Points on a hilly landscape, in no order, each with its height.
A ball rolls from a point to whichever of its 2 nearest points has the largest drop for the distance, and stops where none of them is lower. Distance is the straight distance between rows; heights are no part of it.
sefet (h 640):  24 -32 -37 -34  56  48  16  10 -38 -13  19  20 -12  -6  16  43  13   6  -1 -21  19
gure (h 424):  -3  -7 -80  33  18  15 -11  37  10   6  -3 -12 -18 -54  30  33 -21 -29 -14 -54  10
gorif (h 471):  16  -2 -10   0 -51 -10  -2 -20  -5   1  10  11 -18 -24   7 -11   8  12  18 -15  27
pef (h 341):  58 -15 -12  -4 -28 -38 -46 -45 -19   2  30  26 -14   8  30 -10   4  28  17  -3  12
busa (h 593):  11  -1  29   7  21   1  13  23 -11 -42 -28  -4  28  47  -4 -17  10   7 -27   6   9
neri (h 350):  25  28   9  19  13 -20 -48 -29  41   7 -19 -36  -4  14 -43 -17 -10  45   2  -4 -25
tobe (h 172):   6  32  41  22  18 -23 -13 -12  20  -9 -17 -34   8  43 -42 -38 -13   8  -4  28 -55
runi (h 520):  -3   7   1  17  18   2  -9  -8  19  19   2 -16 -42  -1   5  11   4  20  22 -25  12
Roros (h 679): -57  -4  24  -6   9 -31  10  44 -30  10   0  30  12  -5  50   1 -29 -45  -3   0  -1
kavel (h 588):   2 -21 -39 -11  32  19 -18   9  -7  -8  -6  18  35 -33  -4  25 -16  -6 -32 -16   2
Mana (h 645):  15  -6  16 -44  -8   0 -30 -20 -14  -2  11  12  34   2 -27   4 -26  56  11 -10  -1
pomus (h 618):  16 -27 -47 -33  14  30 -10  -1 -25   1  21  20  -3 -40  12  37  -5  17   6 -35  23
lupa (h 448): -26  -3  -6   6 -51 -12   5   1   3   9   6  12   7 -46   3  -9 -10 -14   4 -11  12
zab (h 442):  29  44  28  22 -24 -19 -35 -12  44   9 -33 -27  -6  40 -27 -19  20  39  14  -5  -5
zegin (h 469):  27  15 -28   2  32  10 -41 -38  43  -5  -8 -45  12  -9 -70 -11 -14  36  -8  12 -44
fosi (h 251): -44  21  47   8 -14 -37 -20  20  21  25 -16  13  41  -3   3 -17 -39 -18   3   3 -34
Divol (h 761): -11  -3   3  11  -4  15  52  -3 -12   8  16 -17 -59   8  20   0  22  -8  24  -5  23
Telu (h 561):  -7  17   4  15 -26  -5 -21   2  26  35  -4  -5 -34 -16  12  18   5  34  44 -47  32
Ketib (h 450): -21  -4 -14  19  -3  21  26  -4  25  -2  -2 -29 -17 -31 -23   0   9  -1  -6  -6  16
Zadi (h 318):  12 -27 -14 -16  13  18  27   9 -42 -33   6  12  10   4   8  -2  13 -10 -23   0  25
peli (h 656):  -7 -27  -6 -28  48  16   8  34 -50  -9  13  32   2   8  41  32  -4  -2  -1 -31  22
mis (h 195): -15  44  36   1 -62   5  20   7  26  39 -20   4 -34  38   5  13  50  13  64   1  15
Pusa (h 466):  19  10 -11  30  37  11   9 -19  18  -1 -10 -33 -55  31   1   8  23  18  -3 -15  14
bovin (h 472):   6 -14   0  -7 -37  -5  38 -26 -37 -10  31   2 -32 -10  17 -25  16 -27  10  34   8
vipi (h 688): -39  10  40  14 -25 -36   2  47 -12   1 -23  28  12  17  42  -9  -3 -49  -2   5   6
Zil (h 373):  18 -17 -53  36  -8  -2 -14  13  -7 -10   3   4 -17 -39  37  10  -7 -13  -9 -48  29
Tal (h 261):  62 -13 -38  30  -9 -30 -42 -35  -2 -13   3  13 -17 -15  18 -12   7  14  -8 -17  17
Ked (h 291):  46 -15 -25 -15  36  26  11 -15 -29 -33  -1   2  -5  19  -2   5  21   9 -28   8   5
Bizi (h 570): -13  13  38  16  14  -5 -11  30  16  -4 -33  -2  18  32  -3   0  -4  15 -15 -19  11
zosek (h 389): -24  22  16  48 -42   6  29  19  37  10 -19 -30 -38  -2   0  -9  28 -13  16 -16  33
gol (h 293): -38  25  65 -36 -10  -3  12  14   7  22  -2  11  26  27 -18   7  -7  31  41   1  -6
siv (h 480): -15  -8 -24  18   3  31  22  14  44 -16 -24 -35  23 -38 -48 -10   6 -19 -32   6   3
Gekat (h 505): -15 -14 -34  33   4  31  20  39  25 -22 -21 -12  18 -26 -10   2   7 -21 -45 -22  33
Buvup (h 368):  44 -26  -8 -36 -16 -24 -38 -47 -35 -14  47  24  19   5  14  -7 -19  22  -1  19 -11
Karaz (h 617):  15 -11 -14 -21  21   8 -40 -16   1  -1   0  11  28 -22 -19  12 -23  28 -13 -18  -7
puni (h 367): -44  13  55   1 -35 -37  11   3   4  19  10  13   9  12   3 -28  -7 -37  25  40 -24
pubom (h 281):  15 -28 -13 -54  -1  -5 -29 -32 -33 -16  50  25  53 -17 -12   5 -37  12  -8  26 -31
rep (h 240):  17 -13 -20 -45  67  72  28  28  19 -14  -8  -8  30   4 -44  45  11  18 -21  11   0
fas (h 342):  24 -22 -35  13 -10   7  -4  -6 -18 -25  -4   6   0 -26   7  -5  10 -10 -27 -16  21
ren (h 669): -39 -11  17 -25  13 -12  15  45 -48   5  15  31  -6  -3  52  23 -17 -18  16 -25  17
nobov (h 201):  -8 -18 -25  19  34  21  14  12   6 -19 -11  -6  16 -18 -13  -5   4 -48 -39  26 -21
femi (h 275):   3  29  33  13   1  -7  24 -16  13   6 -19 -28 -13  39 -29 -26   7  12   3  22 -19
bepel (h 549): -32  -2 -37 -11  35  -1 -22  36 -12   7 -11  32  37 -39  31  44 -40  -9 -36 -27 -11
Gofo (h 749):  -1 -14  -7 -10  30  34  41   4 -10 -11   8 -15 -35   7   3  18  16  15   3  -8  26
Fon (h 401):   1   5   3  27  31  24  56   1  17 -12 -11 -42 -43  43   1  -6  29  -2 -22  11  13
zilo (h 421): -24   4 -12  31 -46   9  13  15  30  17 -12 -19 -20 -41  -4  -3   3   3   8 -28  35
vad (h 392): -58 -14  28   0 -15 -32  32  17  -7   1  15   1  27 -15  -7 -41 -18 -54   1  53 -23
vazu (h 183):  33 -14 -38 -27  41  57  12   2  15 -26 -14 -17  12  -1 -35  28  17  34 -26 -10  23
par (h 499):  13 -25 -36  -5 -34  14  29 -28 -29  -7  36  -2 -33 -36  10  -2  13  -7  18   3  22
vaz (h 241):  53 -21 -49 -30  21  44   0 -15  -7 -27  -1   2  18 -18 -36  11  12   6 -29  15  -5
Felub (h 242): -25  37  56 -17 -23   9  21  23  24  31 -22  -3  -7  45  -3  14  27  36  39 -11  20
Moz (h 334): -34  28  70 -27 -43 -26   6   4   7  30   7   9  33  27 -17 -16 -10   4  47  35 -34
ton (h 690):  13  21   5 -32  12  23  13 -34  16   5  -2 -35 -11  17 -40  -1  -3  71  14   2   3
besa (h 66):  -5  15  15  46 -58 -33 -14 -22  24  31   7  -7 -44  -3  22 -19  16 -29  34   7  -3
Gazu (h 171): -52  20  13  38 -18 -38 -12  30  15  27 -19   9  12 -18  21  -7 -29 -40 -16  -4 -17
riza (h 525):  51 -33 -28 -35  43   1 -36 -55 -30  -7  44  21   0  10   8  16  -5   0  -4  32 -39
pupu (h 668):  27  13  -1 -39  23  18  -6 -25  -7 -13   7 -15  26  13 -52  -1 -16  54   4   8 -25
fod (h 182):  20  23  29  21 -62 -43 -26 -41  20  30  13   2 -20  26   4 -21  19  -1  37  31 -25
toper (h 542): -17   4  30 -10  22 -15 -26  11 -12   5 -11  23  23  19  13   4 -17  11  -1 -18  -6
zavaf (h 716):  11  47  25 -18 -19  11  20 -24  37  26 -19 -32 -32  33 -26   0  16  68  33  -6  23
tul (h 487):  17  -9  23 -17  -4 -25 -18 -16 -38  -8  19  23  -9  23  33  -6   0  -3   7   8   2
koli (h 12):  45  -5 -34  19  24  10 -12 -31  15 -24  -8 -30  -3  -2 -37 -16  10 -12 -32  28 -33
Nozor (h 343): -14  24  28  34  -9   4  40   3  25   6 -19 -34 -38  33  -6 -15  27   0   1   7  15
Depur (h 152): -17  30  20  26 -72 -13  -1  10  22  37  -6  10 -34  14  27   8  36 -24  62  -7   7
Melet (h 625): -14  -5  -2 -25   3   5  -9 -12 -11  21  25  18 -10 -33   9  25 -20  23  26 -26  15
nonam (h 100): -43   2   4  50   1 -17  13  46  10  -6 -29  -2  19 -18  16 -20 -14 -49 -39  -1  -4
lakid (h 514):   6   7  38 -17 -11 -32 -44   9 -27  10  -1  43   7  36  46  14  -1  12  22 -19   5
Nul (h 594): -37   4   1   0 -18  -1   3  23   2  30  12   9 -18 -26  26  21 -18   4  34 -42  21
Gok (h 441): -10 -26   2 -14 -19 -10  28 -28 -27  -9  42   1   6 -17  -4 -34  -3 -38  -7  55 -20
peze (h 153):  25 -14 -15  17  44  18  22 -11   2 -37 -12 -23   7  13 -28 -24  18 -35 -40  45 -33
vakun (h 736):   1  19  12 -13   0  26  39  -8   8   9  -3 -27 -41  31  -3   9  25  49  16 -13  43
nuve (h 154):  38 -26 -31 -54  33  14 -44  -9 -27 -23  25  32  65 -16 -23  15 -27   1 -22  22 -47
Kesad (h 283): -14  26  49  17  -1 -40 -40   2  18   2 -14  -2  35  28 -14 -28 -27  -8  -1  16 -48
litem (h 444):  36 -15   6 -10  30 -17 -20 -48 -34 -10  27   6 -11  32  13  -6   0   2  -8  25 -31
Nef (h 490): -14 -12 -68   1  39  24  -7  47  -5   6  -3  19  10 -44  35  55 -26 -35 -28 -36  -3
Vosos (h 169):  44  -8 -25  25  -6 -17 -44 -39   8 -14   1  -6   2 -12 -13 -21   1   4 -28   7 -18
beman (h 412): -34 -33   4 -19  12  -2  54  15 -28 -17  12   8  19 -14 -13 -29   1 -51  -8  56  -6
Bem (h 698): -37  32  27  23 -69 -45 -24  40   5  28 -22  38  16   7  52   0   6 -58  18   4 -16
luz (h 151): -30 -25 -13  18  25   5  34  50   0 -22 -22   5  38 -18  -4 -14  -5 -58 -49  21   4

For each start below, name the point where the ball stops.
Gofo -> vazu
Karaz -> vazu
bovin -> besa
vipi -> pomus

Call two points neighbours if one is among the 2 nearest of the other. Go from one point of each pair to the other, from neighbour to neighbour, staying as low as possible. Name the highest point that can't be avoided.
koli, besa -> par
nuve, vazu -> busa
koli, pomus -> Melet
litem, koli -> riza
koli, nuve -> Buvup
Nozor, neri -> zab
tobe, koli -> Kesad
nonam, koli -> nobov
